Each row is a point on a landscape with many valleys, with its height.
A ball rolls from a point to whichever of its 5 nearest points has the largest drop for the distance, and stops where none of them is lower. Distance is the straight distance between rows; heights are no part of it.
k252: [-17   9  -6  24  13   6   3  12  13  11  -1  17   0 -11  18  15   7  -9
  11  -5  -8   0]  h=4.40
k651: [  3  -8 -15  -6 -33  -3  19  -8   0 -19 -18   3   8  14  -3 -23  -3  26
 -20 -12  10  43]  h=3.41
k393: [  9  -2  23  19  24 -14  16   7   9   7  11   2 -15  -5 -13 -11 -25 -13
 -25  11  25  10]  h=0.99
k7: [  6   9 -32 -34 -13   8  10 -14 -24 -22 -18  -2  -7   6 -15  -4  -1  24
 -25  -3 -13  19]  h=3.32
k787: [-22  12  -4  11  -6   4  -5   8  -7   5 -10   8  15   3  24   8  19   5
  13   3 -10 -10]  h=6.43
k375: [  2  -5 -17 -27 -16  -1   8 -11 -16 -16 -16   0   1  13 -13 -14  -1  19
 -21  -7   2  15]  h=2.59
k835: [ 16   0   5 -18   7   3  17   2 -11  14  10  -3 -18 -16 -29  11 -11  22
  -8  19   3  -6]  h=1.25
k348: [  3 -12  21 -19  -5 -20  -6   3   8 -12   9  -3  11  10  -8 -32 -15  -5
  -2   1  27   3]  h=0.94
k205: [ 23  14  -7  21  -9  38 -18  -5   1  40  14 -29   3 -20  -7  22  -4  -1
  13  23   1  -6]  h=4.33
k512: [  2  -9  -5 -21  -8  -7  10   3 -11  -5  -6   6  -5  -2 -19  -8  -9  14
 -23   6  14   6]  h=1.63
k272: [-23  -9  -3   2   3  -8  15   8  28 -13   3  18   3  -6   8 -10  -2 -25
  15 -28 -10  16]  h=9.39
k62: [ -5  -9   7  12  18 -12  15  13  10   4   1   8 -17  -5 -12  -1  -6  -8
 -17   1   6   6]  h=1.75
k197: [ -7  -7  24   1  -4 -15 -10   6  12  -8   8  -7  10  17  11 -16   6 -15
   9  -1  11  -9]  h=3.51
k955: [ 11  19  -8  52   0  10 -12   2   0  14  20  -8  10   0  16  11 -11 -49
   3  12  14   4]  h=1.35
k300: [ -9  14   6   8 -12   7 -18   5  -7   0   6  -2  21  16  25  -1  13  -2
  17   9   7 -19]  h=6.78
k931: [-11   8 -23 -16  -4   1  -1  -5 -17   5 -28   8   1  -4   3  22  22  18
  -6 -12 -38  11]  h=1.15
k977: [ 26   8   8 -10  14  11 -12 -12  -2  11  15   3 -11  -2  -7   7  -8   2
  10  14  19 -25]  h=2.62
k422: [ -9 -11  12   1   9 -14   4   8   8   1  -1   4  -5   4  -5  -7  -1  -5
 -12   0   9   0]  h=1.99
k976: [ -5 -21  -4  -4 -19 -19  11   5  13 -15 -13   3   5  11  -6 -24  -4   4
  -8 -16   7  23]  h=2.13
k85: [  8  -4  -4 -26   0   1  14   2 -16   5  -2   4 -12  -8 -23   8  -6  21
 -17   8   1  -1]  h=1.83
k874: [  8  -2  15  27  30  -6  17   7  11  14  11   2 -22 -11 -12   7 -15 -12
 -17   8   8   4]  h=1.46
k768: [-13  12  15  35 -14  -5  -2  10  13 -10  14  -2  18   9  33 -13   4 -30
  22   4   6  -7]  h=5.60
k418: [ 12  14 -12  48   5  33   4   0  14  40   6 -18  -6 -35  -1  25  -4  -4
  14  12 -18  13]  h=5.16
k30: [  2  -9   2  -7   9  -9  14  10  -2   8  -1   5 -15  -7 -19   3  -8  10
 -23  10  10   2]  h=1.07
k598: [ 31  13   6   9  11  17 -20  -7   9  21  24 -16  -9   0  -5  17 -15 -12
   5  16  20 -20]  h=3.33
k761: [-22 -11  -5   0 -21  -9  10   8  30 -21  -5   7  15  -7  20 -14   3 -18
  27 -36 -19   7]  h=9.29
k673: [  4   6 -23 -44   4   7  -9 -20 -31 -27  -8   1  -3  -2 -10  -6  -1  11
   1  -3 -14  -5]  h=4.30
k499: [ 24   7   8  24  15  22  -5  -3  10  31  17 -22 -15  -9 -13  24  -7   0
   0  17  -1  -5]  h=4.06
k966: [ 22   8   9  -3  12  22  -2  -8  -4  27  11 -13 -14 -12 -16  24   2  18
  11  18  -7 -12]  h=4.24
k44: [  6  19  -2  25  -5  19 -22   4   0  15  14  -7   8  11  18   9   3 -16
  10  19  16 -16]  h=5.76
k447: [ 15   9  17  29  24   1  -5   1  12  10  15  -7 -11   7   2   4 -14 -27
 -11   9  17  -5]  h=2.35
k95: [ 14  12  18  37  16  -2 -11  -6  11  10  23 -13  -5  12   9   2 -12 -44
  -7   5  22   1]  h=2.95
k373: [ -5 -16  -4   2 -12 -18  17   9  10  -6  -4   9  -4  -4 -16 -15 -14   2
 -26  -4  18  30]  h=1.52
k152: [  0   1   4  28  28   1  12   6  14  15   5   8 -20 -11  -4  18  -5  -8
  -6   1  -7   2]  h=2.37
k720: [ -9 -10  13  15  19 -18  11  10  16  -4   3  11 -10  -1  -4 -13 -11 -23
 -10  -4   8  13]  h=1.55
k684: [ -4 -19  17  -9 -39 -17 -10   7   8 -25  -6 -17  24   7  20 -26  12  -5
  19 -22 -15  -4]  h=8.32
k383: [ -5 -11   6   6   1 -20  19  13   8  -1   3   7  -9 -13 -18 -12 -20  -4
 -31   4  24  24]  h=1.29
k863: [ 10  16  -6  35   2  31  -8   6   1  36  -1 -12   0 -17   7  23   5   4
   9  16  -8  -2]  h=4.84
k346: [ -5 -25   7 -12 -19 -20  -1   5   9 -16  -8  -5  12  14  -3 -28  -1   2
  -3 -12   6  14]  h=2.28
k301: [ -5  -2   4  13  17   0   3  10   8  13  -1   7 -12  -4   0  15   5  -1
  -5   2  -3  -4]  h=3.30
k398: [-31  -2 -10   4 -21 -12   5   9  14 -14 -11  10  24  -3  28  -4  13  -4
  24 -22 -20  -3]  h=8.19
k828: [  4   6 -27 -15 -23   2  18 -17 -11 -26 -25   0   2  21  -1 -17   4  29
 -24 -11 -10  37]  h=3.29
k36: [-17 -14   4  -6 -11 -15  -3   3   4 -12  -9   2  11  12   7 -11  12  -2
   2 -13  -6  -1]  h=1.09
k948: [-26  -7 -12   0 -12 -11   1   4   8  -7 -16  14  12   4  14   4  17   2
  11 -21 -18   1]  h=5.75
k589: [-23   0   5  14  -7  -7  -4   9   6  -5  -1   6  12   7  22  -1  14  -8
  16  -7  -6  -8]  h=6.48
k330: [-10 -14 -18  -5  -3 -14  12   5   9  -3 -16  13  -5   1  -5   1   8   7
 -14 -17  -8  14]  h=3.34
k429: [-20  -7  10  -5 -27 -11  -8   3   0 -17  -5  -7  24   9  25 -13  18  -1
  19 -12 -11 -12]  h=6.90
k257: [ 11   5 -19 -31  13   0 -14 -28 -29 -35  -8  11 -10 -15  -9  -7  -7   8
  18   5  -5 -16]  h=4.17
k641: [ 14  -2  11   5  16  -1  26  10   2  21  13  -6 -21 -19 -29  14 -14  16
 -17  22   1   1]  h=1.33
k614: [ -3   9  16  26   6   1 -13   5  11   5  13  -4   3  14  16   0   1 -22
   6   6  15  -9]  h=4.00
k35: [  9 -23   0 -29 -34  -8  -3 -10  -3 -34  -7 -16  20  18  -1 -38  -6  11
   5 -15  -1  17]  h=3.87
k175: [  7 -25  -3 -12 -35 -10   7  -4   6 -27 -16  -9  17  19   2 -33  -4  16
  -2 -17  -2  29]  h=2.93
k555: [  2  -2  -6 -31   3   4  -2  -6 -21  -6  -6   2  -8   0 -13   1   3  15
  -6   1  -2 -10]  h=3.07
k20: [ -4  -2 -26 -22 -14  -4   2 -14 -12 -21 -27  -4   5  20  -2  -6  13  18
 -15 -16 -24  17]  h=3.80
k865: [-11   9  -6  27  29  14  12   6  17   7  14  22  -9 -17  12  13  -4 -23
   9 -14  -8   7]  h=3.52
k145: [ 14   7  25   6  16  -8  -8  -1  13   3  19  -8  -4  16   0 -12 -14 -23
  -6  10  32  -8]  h=0.72
k10: [ 11  12   7  23  10  22  -9   3   5  26  10 -11  -8  -5   1  22   1  -3
   3  15   1 -10]  h=4.58
k541: [-13  -9 -15 -16  -8 -12   0  -2  -8  -8 -21   4   4  11  -1   0  15  11
  -9 -16 -15   7]  h=4.26
k109: [-17   3  19  13 -22 -10  -8   9   8 -12   7  -5  22  12  30 -15  12 -12
  23   0  -1 -15]  h=5.04
k989: [ -2 -13  15 -21  -8 -15 -10   0   1 -15   3  -4  12  13  -2 -23   1  -2
   4  -6  13  -7]  h=2.31
k813: [ 18   4  16   6  19   7  -6   0   7  14  16  -5 -13   5  -7   8 -10  -7
  -7  14  18 -15]  h=2.32
k273: [ 19  16 -13  40  -4  28 -18   6  -2  31  14 -19   7 -12   5  19  -8 -22
   4  21   6  -2]  h=4.92
k912: [ 10  -2  21 -19   7 -13  -2   0   4  -3  14   2   0   2 -10 -23 -24  -4
  -8   8  37  -5]  h=0.88
k646: [ -3  13  -3  45  23  14   5   2  11   8  14  14  -6 -11  14  14  -7 -33
   7  -7   0   6]  h=4.23
k930: [ 10   2 -16 -39   5   1  -7 -21 -27 -25  -3   9  -5  -9 -15  -8 -11  10
   4   3   2 -10]  h=3.50
k996: [-12  11 -11 -24   1   9 -12  -3 -27  -1 -18  -2   5  -1   4  14  18  18
  -1  -2 -29  -5]  h=3.15
k796: [-24   7 -19  -6  -8  -1  -4   1 -12   1 -23  11  13  -2  19  15  24  12
   6 -13 -29   1]  h=3.90
k867: [-16 -10  -4   7  12 -13  13  10  18  -1  -4  17  -8  -6  -1   0  -1 -10
  -6 -13  -2   9]  h=2.38
k110: [  4   0   0  -7   9   4   8   5  -7  20  -9   1 -13 -16 -13  24  12  20
  -5   5 -21  -1]  h=4.85
k542: [  7  -3  15  -3  14  -7  11   9   2   7   9   2 -13  -6 -17  -3 -16   5
 -22  15  20  -2]  h=0.63
k55: [-18   4   9  28  11  -4   5   6  19  -5   8  11   4   1  18   0   1 -28
  17  -9   3   2]  h=5.03
k483: [ -9  11  -5  14   7  14   0   7  -2  24 -13   7  -2 -16  12  26  18  13
  10   4 -19  -3]  h=4.79
k509: [  6   5 -12 -35   4   9   2  -8 -28  -3  -9  -2 -11  -8 -18  11   5  20
  -7   5 -19  -3]  h=2.76
k92: [ 19   2   7 -13   9   4  29  -1  -7  25  18 -10 -16 -25 -39  17  -8  29
  -1  28  -7   6]  h=1.76
k666: [  0  -5  16 -14   3  -8 -10   2   1  -5   7  -1   3  13   0 -13  -1  -4
  -3   3  16 -12]  h=2.34
k704: [ -3  -6 -20 -16  -2  -6  11   0 -10  -1 -21   7  -6   2 -11  10  11  18
 -19 -10 -20  10]  h=2.77
k230: [  1  -6 -17 -40  -9   1 -13 -23 -22 -37  -6  -4   9  12  -4 -24  -2   9
   4 -10  -7  -2]  h=5.96
k862: [  5  12   5  -3   6  18 -13  -1 -11  13   2  -4  -3  -1   5  17  10  11
   9  12  -1 -18]  h=5.34
k530: [-16 -18 -18  -5 -13 -16  12   2  21 -12 -20  14   4   7   3  -7   9   1
   1 -30 -13  18]  h=3.40
k545: [ 33  14  -1   2   5  27 -21 -16   0  21  21 -13  -8  -8  -7  22  -9  -1
  19  17  16 -23]  h=3.59
k914: [-11   5   2 -12  -2   6 -14   0 -17  -2  -5   1  10   9  11   9  16   9
   6  -1  -6 -15]  h=5.95
k396: [ -4 -11  11 -28 -15  -9 -14  -8  -7 -23   4  -7  16  17   6 -23   7   1
  11  -8   4 -12]  h=4.37
k25: [-22  -2  -9 -11  -8  -4  -7   1  -8  -6 -16   5  11   9  12   5  19   8
   2 -13 -18  -3]  h=6.11
k140: [  0 -11   3 -30  -3  -7  -7  -5 -11 -15   1   2   7  11  -7 -17  -2   6
  -1  -2  13  -9]  h=2.92
k613: [-25  12  -8   6 -12   3  -7   7 -16  -1 -14   5  26   5  29   3  20   9
  19  -1 -15 -11]  h=1.41
k758: [-13 -10  -4 -19 -19 -11  -7  -6  -8 -20 -15  -6  17  16   9 -10  16   8
   2 -18 -17   0]  h=6.30
k986: [ 29   4   7 -20  14   8   4 -16 -10   8  14   5 -18 -15 -21   9 -17  17
  11  19  14 -19]  h=1.79
k771: [  7  11   6  50  19  10  -3  -3   8  11  19  -1  -7  -4  12  13 -11 -41
   0   0   9   2]  h=3.79
k185: [  9  11   5  17   9  22   0   0   0  32   1 -10 -11 -17  -4  28   8  17
   6  14 -16  -3]  h=4.45
k218: [ 21   2   3 -26  12  -1  -6 -18 -17 -10   6  10 -10  -7 -11  -4 -14   9
  12  10  18 -21]  h=2.39

For each start below, name the point where the ball stops.
k977 => k542
k218 => k542
k483 => k542
k7 => k542

Call two points neighbours if one is among the 5 nearest of the other. Go from one point of each pair to the other, from neighbour to neighbour, staying as low as possible. Name the highest point that can't be avoided.
k613 / k36 => k796
k36 / k955 => k95
k145 / k542 => k912

Two balls start at each pair of points below. Name the first point that both come to, or write never.
k966 / k863 => k545
k205 / k862 => k977
k930 / k673 => k30
k257 / k20 => k30
